A landscape with many peaks, sampled at points; each row gives a point and its height.
A climber steps from a point to whichever of its 6 nearest points has the largest rise for the distance, and stops where none of them is higher. Distance is the straight distance between rows; heights are no part of it.
Miga: [5 12 8 2 -13 1 8 -15 19 2 -1 -12 -1 -20 8 13 17 -3 2 -14 2 -1 5 4 -8 -10 3 -1 16 -22 -17 1 -2 -14 -7 1 -9 20 16 -15 8 -10 5 9 25 9 -7 28 -5 -3 5 18 -7]  h=605
Zas: [4 6 32 8 -12 3 -4 -6 0 -10 1 -14 3 -4 -13 10 33 7 -8 -32 -1 7 -2 2 -7 -14 -12 6 0 -10 -22 -4 9 -11 -11 3 -13 32 49 -23 11 19 -4 -6 26 -11 -31 15 -10 0 5 25 -1]  h=622
kito: [-15 6 3 -22 7 1 6 15 -17 11 -1 13 1 -11 11 3 -5 -27 -3 41 -5 -8 2 -14 -1 -1 -3 11 -2 -11 -3 -4 -15 -12 11 -9 10 -19 -26 2 -10 -6 0 24 14 10 10 7 2 -13 -20 -6 0]  h=656
Vidoz: [-13 0 -7 -1 5 3 -1 21 -51 8 -14 -11 -11 0 2 12 4 -18 -29 9 5 -19 5 2 -8 1 9 5 -6 20 4 -14 -16 -14 -2 -19 7 -19 -20 21 -33 10 -1 -5 15 3 8 -9 -2 -8 -17 -2 7]  h=700
duf: [15 -1 -21 1 -16 11 -22 8 -41 10 -9 -4 -20 25 -9 12 -16 -17 -3 -1 30 -7 -8 20 -5 -4 20 4 3 21 1 -17 3 3 -20 -3 31 -9 -11 11 -25 9 5 -25 -6 17 -2 -1 -10 0 -13 2 2]  h=655
Vuzif: [-6 4 -22 -14 1 -9 -6 -3 -9 9 -6 -2 -15 15 13 17 -4 12 3 9 6 5 -7 -11 4 5 10 9 -10 10 22 2 -2 15 6 10 -20 -13 -20 6 -25 2 9 -2 -17 20 7 -24 -9 12 -1 -14 1]  h=574
riki: [4 20 -27 -22 -2 2 -10 -15 -14 5 -3 -4 -12 24 -3 11 -32 6 21 23 37 20 -24 13 14 -16 1 4 -12 21 9 -14 19 8 4 23 2 4 -32 -13 -37 16 19 -10 -18 26 27 -9 -21 2 -6 -10 -3]  h=658
Gedo: [10 11 -11 -9 -6 4 -9 -23 21 16 6 3 0 19 -16 0 -30 14 10 0 15 20 -8 20 1 -9 5 -20 -1 10 13 7 22 17 5 18 -16 7 -5 3 -10 -5 9 -10 -19 2 22 -10 -5 11 17 -10 -1]  h=648
Rugu: [-5 15 16 -3 -18 -6 14 -9 -1 5 -8 -17 11 -17 23 23 36 -2 -20 2 -6 0 2 -22 -3 -10 -7 7 11 -6 -15 5 -8 -29 -2 -3 -11 26 12 -22 3 -8 6 9 34 8 -18 20 -5 -5 -11 15 -2]  h=650
rabem: [0 11 -22 -22 -2 0 -15 -6 -6 1 6 6 -4 16 -4 -4 -36 -2 26 17 19 15 -16 15 3 -13 3 -5 1 -2 -1 -2 11 10 0 14 10 -2 -17 -7 -12 0 15 -5 -15 14 29 -2 -13 -5 -2 -7 -5]  h=692
luzi: [0 16 -11 -17 -3 -10 7 -31 27 7 2 -6 6 -9 1 -8 -31 14 12 5 3 13 -9 4 1 -10 2 -16 -1 -4 6 -7 8 5 9 4 -32 6 -19 -12 -6 -23 20 25 14 10 23 8 2 11 17 0 -6]  h=635
fim: [6 1 4 5 3 6 -13 0 18 4 12 3 2 10 -17 -13 -2 1 6 -22 1 2 2 14 -4 4 2 -6 2 -7 10 14 12 10 -11 7 -3 -4 16 5 13 -3 -4 -18 -12 -10 0 -9 4 6 10 0 -1]  h=519
kul: [9 -7 18 13 2 8 -2 2 8 -9 16 0 5 -17 -8 -8 6 -18 9 -11 1 -3 9 15 -15 -5 -4 9 9 -24 -22 -5 -7 -21 -3 -7 29 8 23 -21 29 4 -5 -3 10 -12 -17 23 -4 -21 -11 24 -8]  h=581
boz: [-10 -17 -1 7 9 -5 1 19 -28 -17 4 5 8 -15 7 -6 26 0 -12 -7 -15 -9 14 -9 11 5 -8 3 1 2 -11 -9 -21 -3 4 -18 17 -5 5 -4 20 4 -9 -4 6 -14 -7 2 21 -20 -10 1 8]  h=512
zepi: [2 -4 23 17 5 0 12 9 12 -15 15 -3 13 -14 3 -12 31 -7 2 -8 -9 -3 11 -3 3 -12 -21 12 5 -12 -18 2 -2 -22 -5 -10 12 13 31 -14 32 6 -13 0 11 -22 -19 15 6 -24 -2 20 -3]  h=560
kamug: [-2 0 8 5 -15 2 3 0 -22 14 -15 -24 5 -13 -1 35 24 -15 -29 -11 -1 -6 0 1 -16 -2 13 2 -9 5 -19 -5 -16 -18 -3 -16 -6 8 1 -6 -23 5 11 -3 26 9 -8 2 -16 7 -13 7 2]  h=645
nokad: [-1 -7 8 5 21 -12 28 6 29 -13 3 18 4 -1 13 -26 -21 -12 24 40 -23 -10 5 -20 15 12 -24 11 8 -8 -4 4 7 -8 22 3 24 -28 -1 4 11 -7 -14 29 -11 -15 6 0 7 -17 -7 -13 -4]  h=790
Riguf: [20 -9 -3 13 -17 21 -11 -27 11 5 -8 -7 -9 20 -17 24 3 12 -9 -29 7 15 2 14 -12 0 8 -8 -19 12 -6 5 12 20 -10 9 -9 13 10 9 -14 2 -5 -21 1 15 -19 -11 -12 44 15 7 -7]  h=587
Bon: [-10 12 5 -3 6 -13 28 -5 46 8 5 10 12 -11 12 -36 -24 6 18 37 -18 -7 -3 -16 2 -7 -10 -5 0 -3 5 8 17 -6 12 14 -18 2 -13 8 16 -17 2 35 -3 -18 26 6 4 -5 10 -10 -7]  h=480
boda: [13 4 -10 -5 -6 8 -17 -15 16 9 6 -1 -6 10 -14 1 -30 3 16 -12 13 17 -6 23 -9 -12 4 -17 9 -6 -3 -5 14 13 -4 18 2 4 0 3 -5 -6 9 -13 -9 9 15 7 1 12 11 -2 -6]  h=769
dus: [-20 0 -4 0 9 -6 14 21 -42 6 -16 -5 -4 -9 12 19 17 -12 -29 9 -11 -15 3 -20 -1 4 10 8 -4 9 16 -4 -26 -9 9 -20 -10 -13 -22 17 -32 9 -1 10 11 9 -1 -12 6 2 -15 -9 3]  h=689
ramip: [19 16 5 6 -12 10 9 -32 43 21 -5 -12 -5 2 -11 -4 -21 25 1 -21 10 16 1 17 -9 -3 12 -34 3 -2 6 -5 14 5 5 6 -31 21 9 9 -1 -16 4 6 11 0 4 2 10 29 38 4 -2]  h=489
Poga: [1 1 15 11 1 5 -2 -6 28 5 4 3 6 5 -9 -10 18 15 -4 -24 -8 -3 2 3 -11 4 4 -4 4 -4 10 21 7 5 -7 4 -21 8 18 5 15 5 -4 -16 -8 -10 -10 -12 5 13 13 1 2]  h=750
zamuk: [5 5 -7 -10 -6 3 -7 -15 18 0 17 -3 4 -11 1 -2 -32 -3 15 10 7 11 -7 14 -7 -9 -2 -12 13 -22 -10 -10 1 -5 3 5 0 6 -9 -14 5 -20 13 24 11 11 21 35 -2 1 -2 1 -12]  h=626
ribez: [16 16 23 20 6 10 6 -5 35 1 20 -1 9 -7 -14 -28 -24 -12 16 -13 -4 4 3 32 -13 -6 -8 -16 16 -24 2 6 14 -10 -3 7 14 -4 17 3 27 -6 -6 0 -7 -22 13 20 -2 -1 10 14 -16]  h=455
zagut: [-6 9 -13 -13 5 -15 2 -1 4 7 -4 12 -13 19 8 4 -10 28 4 16 1 3 -12 -19 -3 7 1 4 -8 16 34 16 8 21 11 21 -33 -8 -15 9 -18 6 5 0 -34 12 11 -34 -2 9 7 -20 10]  h=441
seg: [-18 1 3 -24 16 -4 8 15 -8 -4 -7 23 -11 -4 16 -9 -21 -17 20 55 -6 4 -3 -18 12 -4 -15 20 -7 -6 11 -3 -6 5 20 -5 15 -17 -29 3 -9 -3 -9 37 -3 7 14 0 9 -11 -18 -16 5]  h=644
pez: [5 19 29 24 -4 6 7 1 46 25 3 -4 7 -3 -16 -29 3 5 4 -20 2 -2 1 9 -9 -4 15 -17 2 -4 12 19 14 -7 5 7 -17 13 13 12 17 -9 -4 -1 -24 -30 16 0 -1 12 28 -3 0]  h=408
bise: [-3 -20 6 5 9 9 1 19 -23 -13 10 4 8 -19 -2 -11 10 -15 0 2 -4 -12 17 -1 4 5 -8 7 5 -7 -13 -12 -21 -11 6 -21 34 -11 2 -8 21 -2 -10 0 7 -15 -12 10 13 -33 -12 7 9]  h=531
nep: [3 -4 -13 -3 -8 2 -12 -7 7 4 7 6 -4 24 -9 5 -6 12 1 -12 14 10 -4 4 1 7 7 -1 -4 8 14 11 14 20 -8 12 -13 -2 -1 16 -7 2 -1 -28 -28 3 -2 -24 -6 18 14 -6 9]  h=437
Lurof: [7 7 -27 -11 -9 9 -13 -9 -21 16 -15 -16 -10 12 2 21 -11 -8 5 3 19 6 -10 5 1 -4 17 0 -9 14 3 -8 -2 2 3 6 1 -6 -22 7 -36 5 14 -4 -8 26 11 -11 -25 13 -9 -8 -7]  h=657
lidaf: [10 0 -8 -1 -12 11 -11 0 -30 19 -23 -17 -10 10 -13 24 -19 -23 -13 -3 16 -12 -6 16 -18 -4 19 1 -2 12 -9 -12 -3 -14 -2 -4 15 -11 -11 12 -40 7 17 -9 12 17 13 3 -20 7 -17 3 -7]  h=682
Div: [12 -2 1 8 -16 7 -13 -7 -14 11 -19 -20 -3 0 -12 35 9 -10 -13 -21 5 -3 -3 18 -18 -3 17 -2 -7 4 -22 -9 -9 0 -11 -6 9 10 9 -3 -20 6 12 -10 18 15 -11 8 -18 9 -8 7 -6]  h=660
dom: [14 -19 1 21 -18 21 -24 -6 -14 -11 2 2 -9 17 -23 17 10 3 -13 -35 8 7 -5 18 -10 0 7 1 -16 19 -17 -10 15 23 -17 -4 10 14 23 -1 -4 19 -3 -35 7 3 -32 -5 -9 32 -1 13 2]  h=609
Kimo: [9 18 5 5 -3 1 13 -23 44 13 6 -10 7 -7 -8 -19 -20 12 15 -7 2 12 2 15 -6 -8 1 -19 16 -13 6 2 17 -5 1 10 -25 17 7 1 10 -18 7 12 4 -12 22 20 8 10 25 4 -10]  h=550
Bev: [-11 2 10 -9 -5 -9 14 2 4 1 12 4 6 -19 18 9 11 -15 -7 25 -4 -6 11 -19 -2 -4 -1 8 16 -18 -15 3 -13 -20 5 -11 14 5 -10 -10 6 -12 -1 18 26 4 -7 28 5 -18 -17 7 -3]  h=641
finuz: [13 -8 -18 0 -10 8 -22 -12 -3 -1 1 -1 -6 22 -13 16 -4 5 -2 -15 15 6 -4 13 2 1 12 3 -6 7 0 4 7 18 -12 8 2 -1 4 8 -11 7 5 -24 -16 10 -8 -10 -10 20 3 -2 0]  h=554
lal: [3 -11 -4 2 26 -7 4 30 -7 -22 0 12 -9 19 4 -30 -13 15 12 5 -2 -5 -1 -7 25 24 -16 0 5 10 30 5 7 13 4 4 11 -24 -3 17 17 10 -21 -6 -45 -11 7 -22 8 -20 11 -18 19]  h=121
Guba: [-6 -6 -14 -8 10 -4 -6 11 -18 -11 2 12 1 2 7 -10 4 -4 2 1 -4 -7 4 -12 4 7 -1 5 -1 -4 11 5 -11 9 1 -5 13 -19 -9 6 8 0 -5 -5 -10 -2 -3 -8 10 -14 -8 -10 5]  h=566
noge: [-1 10 1 -4 3 -2 13 -14 40 9 16 7 12 -6 -2 -34 -34 7 18 16 -1 8 -3 13 -2 -9 -9 -20 2 -7 6 5 18 0 11 15 -11 3 -11 -2 12 -17 8 22 -2 -14 33 13 4 -4 14 -2 -10]  h=559
tera: [-12 -21 8 15 14 -8 7 20 -20 -24 6 0 12 -11 10 -8 35 12 -18 -12 -21 -6 7 -6 15 11 -11 3 0 5 -2 -5 -14 3 -2 -12 0 7 4 -6 24 12 -15 0 -1 -16 -16 -4 20 -11 3 1 11]  h=494
tem: [-16 -24 3 18 -6 -3 -8 23 -48 -13 -3 -14 2 -5 2 21 33 16 -43 -20 1 -4 -5 -5 6 10 6 2 -19 32 -10 -18 -20 2 -4 -15 -14 1 -5 -3 -8 24 3 -10 15 -4 -16 -11 4 20 0 5 11]  h=752
mur: [-8 -23 -2 11 11 -7 -10 18 -12 -24 4 2 4 4 4 -6 30 24 -23 -18 -13 -6 -4 -7 10 15 -2 1 -5 11 9 0 -10 16 -6 -7 -16 -1 6 5 14 16 -10 -13 -6 -8 -12 -19 15 12 7 2 12]  h=518
letat: [12 9 -10 -3 0 11 -15 -4 8 1 13 13 -6 21 -25 -17 -36 -4 19 -3 12 17 -7 30 3 -9 -3 -10 8 5 13 5 23 13 -7 18 24 -6 6 2 7 0 1 -25 -32 -5 11 -3 -1 -3 9 -3 2]  h=669
zel: [10 -20 15 21 -17 16 -17 -8 -12 -11 -6 -3 -5 12 -25 24 19 5 -19 -40 -2 9 -6 12 -13 -2 -4 -1 -24 18 -25 -15 12 12 -16 -5 0 26 33 -14 -3 35 -7 -19 21 4 -36 -1 -17 38 5 16 2]  h=625
lav: [-3 -10 4 4 -4 1 -12 5 -22 -6 -2 -5 2 -10 -2 16 31 1 -14 -24 -3 -3 -1 6 -3 1 8 7 -6 -3 -13 1 -12 1 -9 -20 1 10 15 -9 7 11 2 -9 18 -1 -23 1 -1 3 -6 9 0]  h=615
pap: [6 6 8 12 18 -4 7 12 26 -3 7 10 7 7 -3 -36 -21 -11 23 10 -6 -4 6 9 8 9 -15 -4 1 -5 10 13 5 0 4 7 22 -26 3 10 20 -9 -8 -3 -27 -28 17 -6 3 -19 5 -4 -4]  h=307
busu: [-1 5 31 18 9 -12 21 3 26 -10 6 -4 17 -3 10 -19 33 7 -2 -8 -17 -15 7 -13 6 -2 -13 6 7 -9 -2 15 5 -18 -6 0 -7 11 26 -2 28 2 -16 3 -1 -25 -16 0 10 -12 5 16 -7]  h=517
Mer: [6 11 13 5 -6 -1 1 -11 28 5 9 -8 4 -10 -3 -6 14 1 7 -13 -5 -1 6 5 -9 -6 2 -2 14 -23 -2 12 11 -8 -10 8 -9 15 22 -1 16 -11 -4 -3 8 -6 -1 11 7 2 8 11 -9]  h=532
lusod: [0 4 -20 -15 -4 -5 -12 -6 -2 3 -4 0 -3 9 1 10 -9 0 11 2 3 9 -7 -4 1 -1 6 2 -5 -3 8 2 2 12 -1 9 -6 -9 -16 1 -13 -5 11 -2 -11 17 5 -10 -2 4 -2 -10 -2]  h=623
Fut: [-17 0 -7 -11 18 0 7 30 -50 2 -11 8 -17 1 12 -2 -5 -15 -8 33 4 -13 4 -20 9 4 -2 13 2 10 18 -14 -17 0 14 -23 10 -21 -25 21 -25 9 -11 18 1 11 7 -10 15 -9 -13 -11 12]  h=690
sunur: [-11 4 -14 -20 22 -6 -5 22 -35 -9 -7 19 -18 17 12 -7 -9 1 12 30 7 -3 -6 -20 21 4 -5 18 -3 13 27 -3 -6 14 9 1 4 -20 -20 11 -12 15 -9 10 -22 12 5 -18 5 -11 -7 -20 18]  h=580
tet: [-2 -31 7 20 11 9 20 23 -26 -21 -3 7 4 -21 9 -19 10 -2 -2 11 -23 -15 24 -12 28 22 -15 -5 12 10 -4 -33 -13 -4 26 -17 45 -14 -8 -5 14 -1 -26 6 8 -27 -7 5 28 -35 -11 -2 17]  h=501
Noror: [8 11 -15 -11 -8 0 -1 -23 24 13 -7 -13 0 -4 5 21 -2 17 1 -11 3 11 2 5 -3 2 7 -14 -4 -1 3 -3 4 6 1 10 -30 3 -5 -8 -12 -15 13 6 10 18 -1 -3 -3 22 15 0 -9]  h=599
ret: [-7 -2 4 2 -5 -7 2 -3 7 -4 -1 -5 3 -7 8 8 32 10 -15 -17 -14 -4 0 -7 -5 1 -1 2 -5 -5 2 11 -9 -2 -9 -4 -21 12 14 -4 7 -6 0 -4 6 -3 -17 -7 2 7 4 5 -3]  h=563
guk: [-8 0 -1 -16 20 -9 12 6 15 -3 1 21 -3 5 8 -25 -24 0 29 39 -14 2 -5 -14 14 0 -19 9 -4 -3 12 13 5 9 16 14 5 -17 -11 4 13 -7 0 21 -18 -8 19 -13 6 -15 -10 -19 1]  h=538
Simop: [-8 2 -18 -14 4 3 -17 10 -31 6 -6 -1 -12 11 1 4 -5 -13 1 12 16 -4 -4 4 4 6 9 8 0 7 3 -6 -12 5 -3 -4 14 -19 -15 10 -20 -2 8 -5 -4 8 8 -6 -8 -7 -16 -8 1]  h=665
gik: [2 -2 -11 -8 -2 5 -17 2 -6 -1 10 7 -4 0 -10 -8 -16 -17 15 -3 3 1 -1 15 -9 -6 3 4 9 -12 -5 3 -6 3 -6 5 25 -11 4 -3 12 -4 5 -8 -9 0 3 10 -5 -14 -8 1 -1]  h=530
bopa: [7 -5 19 12 -15 4 -7 -3 -12 1 -12 -16 -4 -8 -11 34 29 3 -17 -34 4 6 -2 6 -13 -6 5 3 -18 3 -29 -8 -2 -5 -10 -7 -10 27 31 -17 -14 20 2 -6 28 5 -30 8 -18 17 0 18 -4]  h=640
gurop: [4 6 -9 -10 21 -7 0 18 -1 -14 -4 20 -9 21 -4 -32 -33 8 24 21 11 6 -9 -1 25 5 -22 4 -4 11 23 4 12 9 1 12 22 -20 -5 6 4 12 -13 -14 -42 -3 16 -23 -3 -28 0 -19 13]  h=55
Kug: [0 12 -6 -10 -4 -6 5 -22 26 16 2 1 1 7 -5 -6 -22 21 13 2 5 14 -8 3 -1 -7 6 -16 -2 1 15 8 15 12 5 18 -31 6 -13 1 -6 -12 11 7 -11 -1 23 -13 -1 8 18 -10 0]  h=567
Kofa: [-8 1 11 5 -9 -5 10 5 -20 9 -17 -24 4 -13 8 36 37 0 -30 -16 -3 -5 -3 -11 -8 0 10 6 -12 13 -8 0 -19 -16 -1 -13 -18 8 5 -13 -20 8 8 -2 22 4 -18 -5 -15 15 -7 7 3]  h=638
rusom: [-6 12 -5 -17 -9 -13 15 -15 21 10 -3 -3 7 -21 19 9 1 8 1 13 -14 -1 5 -17 -2 -6 2 1 5 -14 4 5 1 -5 2 5 -26 5 -13 -6 0 -21 11 21 11 12 2 10 0 6 1 0 -8]  h=557
gumu: [2 -19 -18 10 -6 14 -21 18 -49 -6 -3 -3 -7 7 -8 3 12 -1 -15 -17 16 -9 0 10 -4 8 13 0 -4 20 -2 -17 -7 5 -15 -17 20 -2 -5 8 -2 11 -1 -23 1 -4 -11 -1 5 -5 -10 8 8]  h=686
Gulem: [5 17 -4 -5 -11 -4 11 -26 31 11 -4 -13 4 -10 8 6 3 20 1 -7 -6 -1 2 0 -6 -2 1 -11 10 -16 -1 3 6 -9 -5 7 -32 23 5 -7 2 -19 8 8 18 5 0 12 3 9 18 12 -8]  h=558
varut: [14 17 24 8 -18 7 13 -19 3 9 -19 -33 2 -17 10 42 19 0 -17 -17 9 1 1 0 -14 -10 7 0 7 -3 -27 -12 -3 -20 -8 -9 -9 34 16 -23 -15 3 9 4 45 25 -9 29 -16 2 -1 17 -7]  h=624
geb: [-1 -5 16 3 -7 -2 -5 4 -13 0 1 -7 7 -17 -3 19 22 -13 -13 -13 -2 -8 6 0 -10 -8 5 9 8 -10 -17 -4 -17 -15 -10 -16 11 10 21 -17 5 3 -2 1 25 -1 -15 18 -6 -16 -10 15 -3]  h=621
mot: [-4 2 -1 -15 -2 -3 5 -7 19 5 11 5 7 -14 13 -9 -8 -9 13 16 -9 1 7 -8 -7 -2 -5 4 9 -22 -6 4 0 -8 1 5 9 -2 -4 -7 14 -17 0 17 6 -6 5 16 3 -10 -4 -2 -12]  h=571
dozir: [-18 8 15 -7 -6 -11 18 8 -17 9 -5 -3 7 -20 13 24 23 -19 -28 19 -7 -13 11 -23 -7 -12 1 9 5 -7 -10 2 -19 -29 3 -19 -3 5 -10 -5 -12 -4 -2 12 26 7 -5 16 5 -9 -21 6 6]  h=673
dok: [-8 13 2 -6 4 -18 14 -1 28 10 0 10 1 -4 6 -20 -3 11 8 11 -14 -7 -4 -13 1 4 2 -3 1 -7 17 20 8 3 2 16 -21 -2 -1 13 8 -12 2 15 -16 -7 13 -11 6 3 14 -9 -3]  h=423
sir: [15 1 -7 6 -14 12 -13 -18 -4 11 -18 -18 -7 5 -8 39 7 -3 -7 -26 13 5 -1 14 -10 4 20 -4 -14 1 -14 -4 -3 4 -3 2 1 7 2 -1 -20 4 7 -11 7 22 -8 -3 -19 28 4 2 -12]  h=639
zok: [-11 -9 7 -11 9 -7 23 4 19 -5 9 20 1 -17 18 -14 -5 -22 12 52 -20 -9 5 -31 16 2 -20 15 7 -13 -6 -1 -6 -13 17 -2 23 -9 -14 4 7 -14 -10 34 3 0 -5 17 11 -12 -15 -10 0]  h=602
guliz: [-5 -18 -2 2 19 -1 14 14 -7 -18 -2 17 1 -5 12 -25 -5 -13 16 25 -18 -13 10 -17 22 19 -16 7 7 -4 1 -6 -16 -4 18 -9 33 -26 -6 5 14 -1 -14 14 -5 -9 -1 -2 12 -23 -3 -7 10]  h=568
fonem: [4 11 -20 -15 4 1 -5 -29 14 -2 4 4 3 3 -9 -7 -47 15 16 10 16 22 -19 18 2 -15 0 -19 -2 3 -1 -11 13 13 15 9 -21 10 -26 -15 -18 -10 19 14 5 11 35 5 -2 5 2 -3 -7]  h=661
bule: [-10 -8 -15 -6 7 -6 -4 13 -25 -9 -4 6 -7 3 9 8 17 6 -15 -1 -4 -5 -3 -19 8 10 6 6 -6 7 16 7 -15 9 0 -9 -12 -10 -7 10 -5 7 -2 -7 -9 5 -8 -19 7 8 3 -11 7]  h=596
gile: [13 10 -2 0 -14 3 -4 -20 6 7 -11 -22 -1 -10 0 32 1 1 -7 -14 4 3 3 14 -11 0 15 -9 1 -6 -17 -8 -8 -10 -6 -4 -9 16 3 -10 -17 -9 8 4 25 22 -1 16 -12 16 2 6 -11]  h=637
Gavak: [-9 -16 7 -1 9 -1 17 17 -16 -10 -1 16 2 -18 13 -6 8 -20 -3 27 -14 -12 20 -26 11 11 -13 8 14 -5 -6 -6 -23 -14 18 -22 30 -15 -8 1 9 -4 -19 16 14 -3 -12 9 21 -23 -15 -4 8]  h=549
Moro: [20 7 15 13 -15 23 -6 -22 30 13 2 -6 -3 20 -29 5 -2 7 -6 -32 10 12 1 18 -15 -4 7 -18 2 1 -1 5 26 15 -5 11 -19 22 27 11 -1 5 -6 -21 -5 1 -6 -9 -4 35 26 4 -1]  h=525
kunog: [9 3 1 -3 -11 3 -7 -9 -7 14 -4 -9 0 -17 -2 29 -8 -15 -3 -1 7 -4 3 11 -20 -6 14 -3 13 -15 -22 -9 -10 -16 -2 -6 5 8 -3 -8 -16 -11 12 11 31 17 5 29 -14 -1 -10 7 -6]  h=633
rimu: [-1 -17 -6 14 -10 2 -17 -1 -9 -9 1 -2 -3 10 -7 14 24 12 -17 -27 3 7 -7 3 -6 10 10 0 -16 15 -1 9 -5 12 -13 -8 -16 -1 8 4 -4 14 0 -24 -1 5 -22 -19 -4 23 4 -1 1]  h=619
ravo: [-1 -16 5 10 7 5 -13 10 -3 -17 6 -2 5 -2 -14 -12 18 1 0 -24 -3 -1 6 11 -7 5 -2 5 0 -9 -1 0 -4 6 -11 -7 5 -1 18 -2 24 8 -8 -20 -4 -15 -19 3 4 -10 1 13 -1]  h=562
Miram: [12 -9 -15 16 -15 17 -30 1 -21 -7 3 7 -10 27 -19 5 -7 -6 -5 -24 21 7 -3 21 2 2 9 4 -1 18 1 -6 16 19 -18 -1 21 -2 10 4 -1 13 1 -40 -19 10 -17 -5 -2 12 3 9 4]  h=618
Dosi: [-10 -25 -19 16 2 6 -18 26 -48 -18 0 -2 -6 3 1 -1 22 16 -15 -16 8 -8 1 2 6 13 7 0 -6 28 7 -21 -3 14 -10 -10 7 -3 -7 4 14 16 -7 -17 -11 -3 -7 -12 15 -3 -5 -1 13]  h=662
lolug: [-5 -17 -12 13 -4 3 -17 15 -48 -5 -10 -17 -6 5 -3 20 16 0 -28 -15 7 -9 -3 -1 -2 8 16 1 -16 27 -4 -14 -13 3 -6 -17 -2 -6 -7 10 -21 17 7 -19 8 2 -9 -12 -3 9 -11 1 6]  h=724
zefo: [0 8 9 7 10 -10 14 5 36 1 14 9 13 2 3 -32 -12 -5 16 8 -13 -6 7 -3 0 6 -13 -3 7 -12 8 19 6 -8 3 12 7 -13 3 7 20 -12 -10 8 -17 -22 15 -4 0 -12 3 -5 -4]  h=382
kisik: [-7 13 -14 -25 16 -6 1 -4 6 -5 -1 16 -2 12 7 -15 -25 15 25 32 7 17 -13 3 5 -8 -9 3 -11 3 12 10 18 18 13 18 -10 0 -23 -6 -9 0 9 7 -20 4 28 -20 -4 -13 -5 -17 3]  h=597
soru: [4 4 -18 -12 -5 4 -18 1 -9 1 5 5 -6 16 -11 2 -15 -4 11 -2 14 7 -6 8 4 -1 4 3 -2 9 9 6 8 19 -12 10 11 -10 -1 5 -1 1 5 -24 -24 9 4 -15 -7 1 1 -6 2]  h=600
befe: [0 -2 6 8 30 -14 18 18 24 -9 -4 22 4 11 6 -41 -22 1 20 20 -20 -11 4 -9 16 14 -17 -3 -1 2 13 17 6 2 14 8 11 -23 1 16 13 -3 -16 15 -26 -21 18 -19 1 -14 8 -14 7]  h=338
Fozag: [-2 -16 11 9 16 -13 26 10 15 -19 5 9 12 -7 17 -21 19 -5 4 7 -27 -16 14 -21 14 12 -14 7 8 -7 -3 8 -8 -10 3 -6 15 -7 8 3 25 -3 -20 15 -3 -18 -9 4 15 -19 -3 -2 -3]  h=453
virab: [2 4 3 7 8 3 -8 7 13 4 10 14 2 19 -17 -31 -17 7 6 -7 9 9 -4 9 4 4 0 -6 0 4 23 21 13 10 1 15 -4 -8 6 15 15 6 0 -22 -39 -18 13 -19 0 -3 13 -12 9]  h=375
giru: [-19 -4 5 -19 2 -3 10 2 12 -3 11 17 2 -24 21 -13 -23 -18 11 57 -7 -1 -1 -16 11 -7 -14 9 1 -16 -9 -8 2 -6 17 4 7 -7 -33 -4 1 -14 5 48 8 8 7 27 6 -7 -21 -8 -7]  h=617
Debo: [-11 4 25 2 -2 -14 18 3 -10 -7 1 -7 17 -11 16 9 44 5 -18 -11 -12 -2 6 -23 11 -6 -14 13 6 0 -13 7 -12 -16 -6 -9 -10 20 25 -20 17 3 -2 4 20 -14 -23 10 6 -9 -6 15 4]  h=620
dar: [-2 8 13 -5 7 -17 20 -5 37 1 6 3 16 -7 13 -15 7 2 7 10 -21 -12 6 -20 0 1 -6 3 6 -17 4 16 5 -13 -2 9 -15 0 9 3 21 -13 -5 15 0 -16 -1 2 9 -9 4 -1 -13]  h=462

Where does a climber stop that starts at each point below?
zel -> tem
Bon -> boda
lav -> tem
ribez -> boda
kamug -> tem

Two climbers start at each pair of points below. Name the first point that both come to, or write none.
gile and Lurof -> lidaf
kunog and Noror -> Div
Zas and Riguf -> Div
